A landscape with many valleys, sampled at points; each row gives a point and its height.
From any point a ball rolls to the lowest of the 2 points nearest to it. It stops when none of these is lower. Distance is the straight distance between rows; heights are no part of it.
(586) (h 675): 114  96  118  95  87  96  88  103  68  83  102  124  81  116  124  102  100  113  69  103  80  100  94  120  100  119  135  94  99
(367) (h 682): 91  85  66  100  123  112  91  97  96  116  76  100  105  94  93  133  91  96  129  98  80  92  109  102  99  99  105  75  90
(854) (h 532): 99  98  99  111  123  95  125  67  118  103  107  95  125  111  94  84  105  100  103  113  98  80  111  95  84  104  100  72  84
(15) (h 720): 85  102  105  97  84  87  83  98  110  91  89  90  123  103  94  130  125  95  119  80  129  124  85  97  77  105  91  89  97
(151) (h 203): 108  100  98  114  111  91  84  80  118  88  94  74  86  86  114  119  114  98  88  104  121  142  81  87  104  86  102  57  122
(110) (h 674): 113  110  93  90  123  107  76  103  89  114  85  89  108  107  108  87  89  115  126  118  110  87  108  90  115  109  129  101  103
(140) (h 277): 119  93  99  112  115  121  103  123  88  70  96  109  106  79  120  94  110  93  104  123  108  81  86  89  115  103  93  87  131
(554) (h 561): 103  104  106  115  88  94  112  118  98  120  98  90  104  114  101  112  95  78  97  99  122  126  97  95  92  91  92  120  84
(182) (h 202): 100  110  114  77  87  108  67  110  104  92  124  114  85  86  112  92  117  124  87  101  89  84  96  104  110  109  121  95  116
(1066) (h 252): 100  96  112  98  110  95  128  110  109  108  98  100  106  98  93  66  95  94  93  108  90  89  102  83  89  91  69  127  84
(818) (h 480): 88  103  81  94  91  92  114  68  105  104  131  99  95  94  91  64  110  101  82  119  104  89  113  78  98  74  116  100  78
(988) (h 196): 114  91  92  109  114  132  101  120  88  62  77  101  110  74  92  94  111  73  116  115  86  93  98  111  107  89  76  81  141
(690) (h 359): 84  89  89  65  81  89  76  110  94  76  94  116  79  79  110  81  99  106  102  103  105  107  101  99  86  71  131  127  93
(144) (h 573): 83  89  120  115  106  95  112  117  123  128  84  97  98  96  123  118  117  109  129  105  77  111  86  100  81  77  114  114  74
(562) (h 172): 121  108  99  85  83  91  91  89  108  97  109  82  111  60  74  73  95  94  83  106  127  93  126  104  114  118  95  111  119
(220) (h 365): 88  86  103  100  107  113  112  131  93  89  79  141  96  94  125  101  83  93  117  92  94  111  105  122  92  83  104  102  75
(333) (h 254): 93  100  108  108  124  118  100  125  97  76  83  107  110  79  99  94  110  83  107  106  80  125  100  104  94  86  63  86  110
(22) (h 161): 72  117  91  99  84  114  114  103  105  119  110  113  113  129  82  98  98  99  105  78  115  87  95  101  99  106  76  106  78
(777) (h 481): 79  89  102  94  105  103  102  95  117  100  95  125  117  96  107  100  103  109  111  101  98  79  115  120  104  101  124  66  85
(1009) (h 470): 104  96  118  127  114  87  101  82  115  93  97  76  102  106  101  125  106  103  87  90  82  141  70  90  70  93  70  84  100
(221) (h 751): 125  113  100  125  122  125  107  125  87  126  126  96  94  91  108  101  100  80  87  114  81  95  92  91  96  106  80  117  106
(264) (h 658): 126  109  107  98  88  97  106  89  69  97  111  110  83  129  141  105  100  119  95  107  104  102  82  94  111  108  144  88  98
(583) (h 785): 72  116  79  90  98  117  82  125  98  115  104  107  113  82  74  100  104  77  97  93  90  107  128  109  108  99  94  103  96
(800) (h 433): 108  103  108  110  89  70  107  84  109  122  120  78  69  113  103  110  95  117  81  106  100  121  96  102  88  97  117  122  101
(941) (h 562): 97  74  91  105  115  84  131  73  116  107  107  96  105  111  96  99  99  99  121  91  91  97  106  96  81  88  88  98  75
(552) (h 803): 92  106  99  92  102  111  103  108  81  119  124  92  110  68  67  86  95  79  103  115  63  92  121  75  142  103  80  114  141
(414) (h 829): 107  109  110  108  122  114  105  110  90  105  94  85  86  99  110  118  108  111  104  107  62  85  90  94  120  115  94  80  120
(484) (h 506): 75  101  75  98  93  110  99  108  87  88  68  110  99  100  85  116  93  112  112  106  110  82  103  96  134  102  85  78  115
(1089) (h 813): 102  113  95  94  108  115  106  101  82  103  112  91  94  89  90  97  95  104  94  113  65  85  97  81  125  104  80  110  125
(188) (h 364): 125  85  95  103  118  117  98  107  91  86  109  108  91  74  134  114  111  111  119  108  104  95  90  94  122  104  122  73  116
(46) (h 301): 117  88  119  72  97  90  91  93  102  90  120  114  108  111  113  98  99  113  104  83  84  68  92  107  73  127  125  113  99
(330) (h 271): 79  104  99  112  97  86  117  109  107  125  114  94  85  120  82  106  81  109  121  81  71  118  106  118  79  88  114  133  68
(642) (h 535): 86  103  102  129  75  92  112  104  117  123  124  114  88  109  100  106  102  89  79  95  131  124  98  117  93  88  89  113  85
(680) (h 235): 97  112  91  79  80  109  88  96  118  96  120  109  98  84  83  71  88  100  89  90  148  95  120  112  112  100  100  114  102
(762) (h 590): 88  98  121  111  115  91  107  107  110  111  70  90  111  116  94  106  97  91  94  104  96  131  115  112  86  91  99  105  90
(1055) (h 111): 88  122  82  92  89  131  101  102  99  91  102  127  102  119  82  95  87  100  90  80  112  66  90  111  112  111  63  94  102
(759) (h 318): 102  101  100  103  90  87  72  89  103  75  95  92  84  79  124  112  122  109  77  119  124  109  86  95  104  101  112  76  134
(1029) (h 642): 118  115  79  103  108  108  90  89  79  101  93  113  106  132  116  96  82  108  119  113  124  71  91  88  96  113  132  102  95
(1045) (h 612): 108  114  68  102  102  119  105  87  82  103  106  103  107  113  95  92  92  103  107  112  127  68  95  76  118  109  94  102  105
(59) (h 259): 121  102  116  72  97  106  81  102  84  75  112  116  107  90  117  93  116  104  94  103  84  71  87  96  86  116  115  93  108
(355) (h 49): 92  103  102  95  103  112  111  88  105  72  98  113  96  110  85  88  93  117  100  82  102  72  100  124  112  109  60  85  109
(711) (h 718): 120  98  73  109  141  123  99  95  78  109  73  91  113  102  97  114  81  92  124  108  81  88  98  89  119  103  113  67  105
(363) (h 729): 116  119  105  96  120  130  116  130  75  87  94  100  114  110  99  89  97  89  111  95  95  86  91  100  96  117  64  115  107
(563) (h 698): 133  112  103  91  124  107  88  94  73  114  90  74  126  117  92  88  85  100  107  110  87  84  110  89  110  128  121  101  100
(918) (h 848): 101  109  116  117  109  117  100  121  100  113  75  96  93  103  114  121  102  108  98  111  105  93  99  117  124  115  109  78  105
(369) (h 157): 112  80  93  104  120  90  81  80  101  76  77  87  107  81  105  97  108  95  93  116  89  105  105  93  114  91  127  55  113
(1038) (h 83): 124  105  104  102  80  81  86  90  113  113  102  58  97  50  92  88  97  88  67  117  112  119  121  90  112  112  99  128  124
(142) (h 770): 82  105  69  90  93  96  81  104  96  104  93  101  116  94  79  111  100  77  104  101  117  104  126  99  95  101  114  95  87
(661) (h 436): 110  107  126  100  81  97  87  123  97  93  89  90  104  100  99  101  113  104  78  112  102  81  93  106  98  117  88  110  120
(339) (h 444): 82  84  108  90  95  87  94  94  121  105  81  127  103  113  105  93  95  101  116  99  109  98  128  127  94  87  145  101  85
(125) (h 526): 123  102  107  129  129  104  102  88  108  100  111  69  99  92  94  127  108  89  85  89  75  134  84  96  101  91  73  67  115
(845) (h 393): 89  125  94  108  84  77  111  75  109  114  122  89  74  127  95  104  94  113  103  95  99  112  93  94  59  85  103  123  83
(149) (h 747): 77  112  77  85  88  97  75  100  105  87  92  111  106  90  101  116  113  87  112  91  134  116  97  103  79  94  107  84  95
(377) (h 441): 121  91  119  104  103  66  86  80  109  104  88  64  71  99  108  105  93  116  72  115  103  123  95  88  108  99  116  111  122
(551) (h 182): 125  98  92  92  86  83  96  89  92  107  111  69  77  73  94  93  87  92  85  104  103  131  106  73  114  101  103  129  114
(788) (h 794): 78  103  92  75  90  108  91  116  89  115  116  96  105  68  80  92  101  79  96  105  70  116  128  85  125  96  98  123  111
(1017) (h 193): 93  116  105  85  84  109  120  105  95  116  115  95  119  125  97  83  106  91  116  82  116  84  89  87  94  104  98  130  74
(316) (h 263): 99  94  111  89  69  85  71  109  107  90  113  109  82  83  124  105  121  110  80  107  123  98  86  97  98  96  124  104  114
(804) (h 288): 71  98  99  88  106  106  100  124  96  83  69  113  115  83  98  89  104  80  93  111  89  114  109  96  78  82  87  103  83
(624) (h 572): 124  111  115  136  114  108  100  100  106  98  111  74  93  86  100  113  111  85  64  118  72  116  97  123  90  96  76  73  121
(1034) (h 880): 115  94  81  111  123  125  88  113  102  109  100  106  114  91  95  108  90  88  118  104  121  77  113  122  115  120  107  84  109
(335) (h 404): 94  111  89  96  87  106  99  113  97  120  114  108  78  108  109  97  105  121  105  88  112  87  97  98  129  104  108  110  97
(736) (h 285): 94  103  107  105  102  113  119  99  124  97  122  111  95  98  86  59  83  100  75  96  106  83  109  112  110  95  68  118  88
(832) (h 679): 97  82  101  87  72  84  93  91  97  81  93  81  120  97  86  122  128  85  101  76  106  108  92  90  103  115  83  75  117
(519) (h 479): 109  101  120  116  75  88  90  104  113  100  106  106  88  102  100  106  93  108  67  90  124  87  85  115  86  114  75  117  112
(903) (h 324): 93  102  95  103  98  124  90  130  91  72  82  140  100  93  108  95  94  78  87  104  105  108  100  123  81  88  86  97  89
(99) (h 765): 132  103  96  128  121  123  110  105  84  113  141  104  96  90  110  75  93  96  85  126  89  93  101  99  121  105  105  107  104
(381) (h 223): 65  91  94  93  90  88  106  117  108  115  91  98  90  107  86  119  91  120  122  77  82  119  101  109  100  91  83  140  79
(599) (h 512): 81  95  102  85  122  116  115  99  121  96  99  108  100  86  109  97  112  130  123  92  90  69  101  103  119  101  90  73  96
(1027) (h 863): 115  94  106  117  122  128  119  130  100  103  80  98  125  97  110  107  102  83  126  96  113  90  109  119  128  116  109  70  104
(84) (h 643): 87  98  77  98  107  111  103  94  97  118  103  100  104  93  98  132  109  95  143  88  72  100  95  87  80  78  105  88  70
(640) (h 178): 66  81  120  91  100  88  98  113  124  105  83  107  106  112  82  109  90  126  109  73  84  100  104  129  92  107  86  120  84
(620) (h 341): 124  77  117  98  102  89  98  91  105  98  101  115  123  126  105  122  89  95  114  77  80  90  95  121  66  132  111  98  98
(808) (h 645): 124  122  109  85  95  103  97  95  69  91  126  112  96  119  123  69  99  108  96  102  113  106  95  95  112  118  137  107  103
(568) (h 504): 84  105  89  108  106  96  122  65  107  97  123  93  105  102  85  71  104  106  69  119  89  79  114  94  117  94  105  71  88
(85) (h 221): 97  97  128  86  107  95  131  114  105  106  99  102  114  126  107  73  92  106  117  87  93  96  95  96  83  101  91  134  79
(658) (h 405): 90  82  98  81  96  82  93  103  115  85  93  120  86  98  98  92  84  105  110  84  111  113  116  125  82  84  116  122  89
(361) (h 367): 109  96  100  98  84  81  92  80  94  100  96  84  83  105  97  100  96  116  75  107  105  92  103  100  123  116  108  97  123
(972) (h 596): 100  66  109  112  105  75  118  82  117  93  97  91  110  109  90  109  107  93  104  84  98  112  107  113  97  104  90  77  92
(73) (h 283): 112  90  85  90  85  85  98  80  80  95  104  78  93  94  90  105  96  91  87  97  108  119  109  74  133  102  106  94  125
(1052) (h 715): 123  115  112  92  111  112  98  119  78  111  74  90  124  126  101  101  92  84  106  103  95  76  91  87  91  120  94  115  100
(911) (h 540): 75  96  111  90  119  100  104  115  117  102  90  101  95  88  115  110  114  121  137  93  93  104  97  98  99  94  92  93  87
(834) (h 292): 116  106  112  111  120  96  84  75  114  79  75  69  114  102  103  107  111  93  86  106  112  114  91  98  94  87  112  55  124
(872) (h 449): 78  95  64  88  82  109  85  99  98  102  104  122  84  92  99  113  98  111  115  94  127  82  100  96  130  90  99  98  110
(983) (h 446): 109  104  83  106  78  91  104  84  86  114  117  92  77  102  101  76  100  96  93  119  102  104  102  85  92  72  138  123  77
(657) (h 739): 113  103  105  99  114  122  113  135  84  101  120  114  96  104  113  98  104  93  99  94  66  96  88  100  95  115  80  120  97
(337) (h 511): 87  92  119  122  85  96  108  99  138  101  114  126  85  103  99  93  96  112  79  86  135  106  98  126  98  91  76  107  99
(87) (h 403): 100  96  95  95  83  87  76  103  79  96  85  108  82  92  118  82  95  107  89  133  109  97  106  81  101  76  137  127  91
(154) (h 122): 74  105  116  90  103  93  106  93  117  81  93  101  112  108  78  89  103  109  112  77  102  104  108  117  86  107  68  101  99
(325) (h 319): 70  84  87  76  90  108  88  123  101  86  87  127  95  70  104  91  113  94  106  105  97  104  102  91  95  72  95  113  95
(318) (h 374): 94  106  82  97  82  102  108  105  78  103  124  115  68  97  100  90  94  108  91  104  105  109  102  84  136  90  98  121  108
(368) (h 613): 97  116  105  89  116  91  117  89  99  106  90  88  100  123  101  95  90  91  115  88  93  134  110  106  101  98  123  95  85
(439) (h 383): 116  85  126  125  102  81  96  78  124  99  105  114  129  121  98  121  100  90  106  87  96  109  91  114  39  109  96  109  94
(331) (h 311): 103  108  87  95  82  96  126  93  97  97  125  111  89  94  86  72  81  90  76  89  117  109  109  92  104  87  68  130  86
(516) (h 273): 121  79  106  101  116  104  78  91  93  91  86  94  98  85  123  115  108  120  106  118  73  87  99  100  121  105  135  60  115
(375) (h 336): 96  100  75  108  100  81  114  80  97  121  106  93  78  119  81  122  72  109  102  94  81  116  103  109  78  89  89  116  88
(867) (h 340): 101  101  78  89  56  96  99  90  88  90  113  121  83  89  100  86  82  95  81  97  120  92  96  81  106  87  86  133  98
(65) (h 636): 100  70  127  118  83  72  104  93  114  101  89  76  115  111  90  125  128  99  89  86  102  100  82  102  97  119  82  85  102
(285) (h 605): 75  97  99  110  98  100  111  113  105  125  82  86  103  107  106  127  122  102  131  104  79  95  80  75  72  79  92  99  70
(76) (h 421): 99  91  138  131  97  79  97  75  123  96  108  87  131  109  85  120  109  93  83  87  96  131  81  107  49  108  73  105  98
(675) (h 631): 117  133  111  89  98  87  108  86  88  109  99  95  100  142  113  85  91  101  113  99  119  119  103  94  99  108  142  114  96
(989) (h 566): 91  105  79  103  103  92  110  81  102  103  85  98  104  123  86  112  92  107  108  102  127  85  103  99  110  107  100  77  103

Two balls start at each pair of points below. Name the first point that both come to, or write none.
(1045) / (808) -> none
(125) / (368) -> none
(331) / (845) -> (355)

Write out the way that a ball takes from each point below.
(264) -> (808) (675) (368) (762) (554) (642) (337) (519) (661) (361) (73) (551) (1038)
(1029) -> (1045) (989) (484) (872) (335) (318) (867) (331) (736) (1066) (85) (1017) (22) (1055) (355)
(800) -> (845) (375) (330) (381) (640) (154) (355)
